A landscape with many valleys, sampled at points; each row gives a point and its height.
A ball rolls from a point to the lowest of its 5 nearest points, and stops where none of them is lower. Distance is the straight distance between rows; heights are no part of it.
Z_353: [-24  35 -29 -22 -27  -5  -6 -10 -10   1  -4  30  26  16 -14  30   4 -12
 -18   0]  height 354
Z_570: [  5 -14  21   2  11   6 -13  -5 -10   8  -9  30  -9  23 -11  -5   1 -15
  15   8]  height 302
Z_664: [-24   5 -26 -13   8 -10  10  23  17  12   4  -9   9 -26  -3  -9 -12   9
  11   0]  height 440
Z_387: [  4 -19   8  18   1  11  -8 -16 -10 -17   4  15  -7  -6  20 -14  10  -9
   9  -7]  height 242
Z_4: [ -9 -12 -64 -10 -52  26   3   2   5 -21  -7   0  22   0   3  32   3  -9
 -19  -7]  height 568
Z_717: [  2   5  29   5  25   0  17 -28  20  32 -25   8   9 -20  33 -50  30  16
   7  -5]  height 416
Z_700: [ -4  -4  16  -8  39 -10   0 -18  15  24 -39  28 -16  13  23 -24  -1  -6
  32  12]  height 363
Z_757: [ 44 -34  57 -16  10   7  -4 -11   4 -17 -23  14 -39  20  28 -15   6   0
  22  -5]  height 367
Z_351: [ 21 -27  -1 -22  -5   4 -30  29   0 -15  14  25  -7  27 -25  26 -29 -19
  10 -15]  height 417
Z_593: [ 26  14  11  19  -4   4   3  20  14  13  25 -57   3  -9 -14  -1   3  18
 -16  11]  height 656
Z_499: [-26 -22 -50  -4  17  -7   5  18   7 -12 -17  14  21  -8   5  -6 -21   3
  14  -8]  height 483
Z_312: [-11 -24 -18  -3  50  -3  19 -17  15 -14 -28 -21  13 -26  31 -39  19  24
  21  16]  height 51
Z_792: [  4 -55   3  15  14   1 -21  48 -21 -31  -2 -26   5 -12   3 -35  -6  35
  34   9]  height 67
Z_625: [ -8   3  18  39  23  -3   4   4   6  17  12 -22   6 -15  13 -29  29  -3
   2  -6]  height 410
Z_610: [ -5  22  39 -28  28   8  31  -6  19  11 -12  -8  22 -17  38 -37  12  22
  -2  11]  height 495
Z_647: [ -8   8 -35  -8 -15   2  -8  17   5   5   8   9  17 -16 -20  29 -27   3
  10   1]  height 502
Z_360: [-15  36 -53  37 -25  -9  22 -10  -9  17  30  -2   4   9 -40  30   3 -14
 -37 -18]  height 540
Z_2: [-20   6  -4  17  11 -28  45  -9  -3   7  18 -15   7 -30   6 -37  30  18
 -21  -7]  height 418
Z_489: [  4 -13  -8 -14  -6   3  -6  34  24 -18  -2  -3  13 -21   5   8  -4   3
   6  -7]  height 434
Z_887: [ 41 -13  53  -2 -18  18 -12   8  -3 -28  23  -9 -31  33  -5  17   0  -5
  -6   4]  height 541
Z_563: [ -9  24 -13  15  39  -6  19   2  23  18 -21   6 -12 -12 -13 -31  -6  10
   3  -4]  height 402
Z_933: [  0 -30   5  32  26   7 -33   9 -31  -2  18 -16 -11  17  -7  -2  -7 -12
  27 -20]  height 233
Z_69: [-34  19 -57  -5 -19  -7  17 -10 -15 -13   9  18  13 -21 -26  16 -14  10
 -35  -9]  height 439
Z_970: [  8  10  50  15 -15   4 -27 -12 -16  17  25  -5 -12  46  -7   0  -5  -7
 -18   0]  height 649
Z_150: [ 23  -3   4  11 -36  -4 -14  22   3  -8  19 -27  10   4  -7  10   7   0
  -8  12]  height 760
Z_821: [-11  45  20 -34 -31  -7   0 -12   1  14  16  10   0  -1   1  15  13 -16
 -17   7]  height 493
Z_43: [ -9  74  10  -3 -18  -1  28 -35  23  15  15  -3 -12  -3  12   7  21 -11
 -15  15]  height 264
Z_280: [  2  22  -7 -21  -3   3  19  25  14  22  28 -14 -10 -23  10  10   4   3
 -17  36]  height 549
Z_277: [-12 -25 -25  14  29  23 -22  15 -24  -5   1 -17   5  11  -6 -10 -24   3
  21 -21]  height 212
Z_963: [-19  -2 -23   9 -47   7 -18  -9 -25 -30 -21  30  15  33 -35  54 -13 -18
 -14 -22]  height 625
Z_154: [ 14   4  19 -46   3  -3  26 -33  14  12 -35  36  -5 -19  37 -20  13   6
   8  12]  height 492
Z_794: [  1  15  33 -31  -5   9   2   8  16  12  20  13  -7 -19  17  -4   2  -5
   3  12]  height 239
Z_469: [ 39  18  51  11  13   5  33 -25   9  20 -18  -6  26  -6  41 -46  61 -10
   6  32]  height 508
Z_455: [ 18 -16  26  12  35  -3 -14  26   7  13 -12   7 -22  12   3  -7 -36  -5
  20  -2]  height 356
Z_939: [-18  33  -2 -24 -21  -6  19 -42  20  -8  -6  16   9 -18  14 -23  28   1
 -16   4]  height 124
Z_967: [ -9 -29 -22   6 -20   9   4   7  -5 -14  -1  -9  20  -4   6 -28   6  18
   3  -6]  height 216
Z_601: [  2  34  30 -16  24  -3  -8 -10  14  22 -25  24 -20  -1  26  -2   8  -8
  15  10]  height 419
Z_535: [ 17  -9  19  13  38  12  17  -1   7   7  13 -23  18 -24  20 -40  20  17
   2   9]  height 341
Z_449: [ 22 -33 -23  21   3   5 -15  51 -27   4   5  -8   3  18 -31  26 -26  -9
  18 -10]  height 290
Z_177: [-23  20 -55 -12 -24 -13  45 -10   7   1  -2 -18 -17 -27  -8 -21   7  19
 -18  -2]  height 503
Z_417: [-36  17 -28  -3  36 -17  27  -5  17  12 -12   4   8 -21   5 -27  19  17
   0 -16]  height 361
Z_879: [  1 -31 -31  34  -7  12   2  10   3 -24   2 -29  10 -21  -2  -8 -10  25
  -9 -14]  height 268
Z_877: [  7  12  38  -5  50   6  10 -13  22   4 -18  22  -4   0  37 -35  15   3
  13   8]  height 441
Z_614: [-19 -29 -11  38  19   3   3  -2 -15 -14  13 -24  20 -17 -10 -32   6  15
   2  -8]  height 273
Z_847: [-35  33 -10 -19 -10 -34   7 -23   4   2 -12  22   9  -5  10   9   8  -5
  -2  10]  height 238
Z_118: [ 48 -23  60  31  18   9 -28  -1 -25 -18   8   0 -45  34  -3  -8  -7  -7
   0 -10]  height 424
Z_325: [  4  -3  25  -5  24 -16  35 -42  -4  10 -24   0   6 -20  48 -63  31  12
   0  11]  height 397
Z_453: [-19  14 -60  19 -32   3   5  -1  -8   4  12  -2  18  -1 -23  39 -11 -14
 -28 -13]  height 506
Z_147: [-11  22 -34 -37  -7 -25  54  -4  30 -10  11  -7   6 -47  -2   4   6  11
 -28   8]  height 548
Z_769: [  9  10  10  23  -2   4 -18   6  -4  -4  23 -43   3   8 -14  -3   8   2
   5   4]  height 552
Z_62: [-32  -5  -3  -5  43 -17  10 -32   8  33 -44  10  -4  -9  30 -34  22   6
  23   6]  height 279
Z_831: [ 11 -42   7 -21  17   4   5  26   2 -12  -4  -7 -12 -11  37 -10  -6  13
  26  16]  height 243
Z_984: [ 26  -4  36 -16  39  -4  -4  10  11  11 -24  12 -22  22  29 -10 -20   7
  21  16]  height 430
Z_511: [ 15 -22  14 -20  24   9   1  31  32  10  -8   7 -22   4  10 -11  -4  -4
  17  12]  height 488
Z_978: [-12  44  29 -23  12 -18   2  10  30  34  -6  11 -21  -6  -4   3 -16 -18
  14  12]  height 446
Z_342: [-13  -6 -55  33 -24   3 -10   3 -14 -23   5   3  32  14 -27  25  -8  -7
 -15 -19]  height 561
Z_356: [-50  10 -38 -24  15 -27   2 -30  12  28 -30  16  -6 -22  -6   4   0   4
  -1   1]  height 301
Z_21: [ 17   6 -11   2 -43   9 -26  -1 -17 -10  36 -10  24  34 -42  65 -22 -12
 -25   6]  height 641
Z_676: [ -4  46   2   8 -27 -16  -2  -2   8  11   8  13   1  -5 -26  40 -10  -8
 -10  -2]  height 378
Z_103: [ 13  34   9  22   6  -5 -18  11   8  27  20 -10 -12   1 -17  15 -21  -8
   9  -1]  height 460
Z_89: [ 18 -46  12   1  37  15 -33  45  -2 -12  -8  -8  -9  16  -9  15 -14   1
  24 -12]  height 281
Z_508: [ -8 -22 -63   3 -51  17 -11   1 -20 -64  13 -27  37  17 -13  34   2   8
 -41  -2]  height 614
Z_431: [ 12 -19 -30 -11 -41  12 -22  23   0 -20  15  17   3  17 -33  47 -20 -12
 -23   8]  height 578
Z_579: [  0 -59  16  -4  28   5 -21 -10 -10 -24 -31  16 -24  33  12 -20 -11  -6
  30 -19]  height 331
Z_536: [ 15  -9  11 -10   4  -7 -12  21  21   3   6  11  -5   0 -28  45 -26   8
  33  -8]  height 528
Z_451: [-34  42 -18 -18   0 -22  19  -1  -2  31   3  17  -8  -6 -24  14  -3  -7
 -15   5]  height 294
Z_864: [ 28  11  46  19   8  11   2  -1   1  22   9 -13  -2   1   8 -13  17   6
   4  14]  height 527
Z_558: [ 25  -1  45 -17 -26  12  -9   6 -11 -15   4  14 -23  14  -2  20   5  -5
 -14  -5]  height 534
Z_727: [  5  52   2  13 -42   1  -1 -23 -31   4  46  -6   7  26 -31  38   4  -9
 -18  -4]  height 494
Z_220: [ 43 -29  39  18  11   9 -17  11 -17   1  18 -38  -9  13 -15  -8  -1  -4
  -8  11]  height 574
Z_796: [-51  19 -69 -23  -5 -29  14 -50 -15   7 -23  23   1 -19  -8  11 -17  -5
 -22 -15]  height 357
Z_881: [ 18   0  15 -28 -48  25 -28  22 -17 -21   9  22  -5  34 -37  52 -24 -24
 -21   4]  height 732
Z_998: [ 35  10  17  -4 -25 -15  -8  11   4  -5  15 -31  -9  12 -34  43   9   0
 -10   8]  height 797
Z_226: [-38   5 -28  28  12   1  15 -29 -15  14  -2   8  14 -20  18 -21  19   7
  -2  -8]  height 347
Z_882: [-19  -3  13   1 -10   8 -14  -2 -27  -2   2  30 -10  23 -19  12 -22 -12
   7  -7]  height 333
Z_648: [ 11  20  23  25  47   0   9  14   2  35   0  -6 -17  -9  -1 -22  -1  -4
  14  -2]  height 435
Z_339: [-21 -15 -15   1 -41   5 -13  10  -8 -33   5 -13  26  -1 -18  19 -15  -2
 -11 -20]  height 600
Z_74: [-19 -16 -26  -7 -43  10  -6 -17 -20 -46   9   6  15  -2  17  16   8   0
   4  -6]  height 482
Z_26: [ 18  30  52  25  39  -8  -3 -35   3  44 -39  26  -6 -15  22 -16   8   0
   8   3]  height 525
Z_104: [ 17 -19 -45  25 -25   5  -1   7  -5 -22  21 -39  20  -3 -15  16   2  10
 -31  -6]  height 433
Z_638: [ -2 -36  12 -16  24   6   8  -7  -8  -1 -36   0   0   6  53 -52   3  22
  28  -1]  height 232
Z_566: [-14 -24  -6   2  20  13  -5  19 -12 -13   2 -14  10   6  16 -13  -4   2
  14 -18]  height 165
Z_73: [ 13   6  13 -16 -43   2   1  20  21 -18   1 -15  -1 -14  -3  32 -13  -3
   9  10]  height 737
Z_72: [-33  27 -29  -1  -6 -17   3 -32 -27   7 -11  15  10   9  -6 -20  11   4
 -14  -6]  height 300
Z_609: [ 24 -15  47 -17  15   7   8  -8  17   5 -22  32 -42   4  25 -14   4 -24
   8  -2]  height 474
Z_969: [-17  26  -5  18 -18  -9   1 -29  -9  -4   9  -5  10   5  -2 -12  23   0
 -10  14]  height 255
Z_542: [ 42 -31  12  -1  -8  13 -29  28  -6  12  17 -28  -9  13 -35  38 -15 -14
  -3  -8]  height 547
Z_285: [ 32 -44  37  -2  -4  10 -23  20  -9 -12  14 -24 -28  13  19   6  -4   1
   7  -8]  height 461
Z_323: [-25  -9 -30  -7 -16 -10 -10  -6   4 -18   1  25   2  -3  -9  18 -11 -13
  -1  13]  height 438

For each start below, name the point where the ball stops.
Z_648: Z_566
Z_769: Z_939
Z_360: Z_939
Z_984: Z_566
Z_177: Z_939
Z_453: Z_939
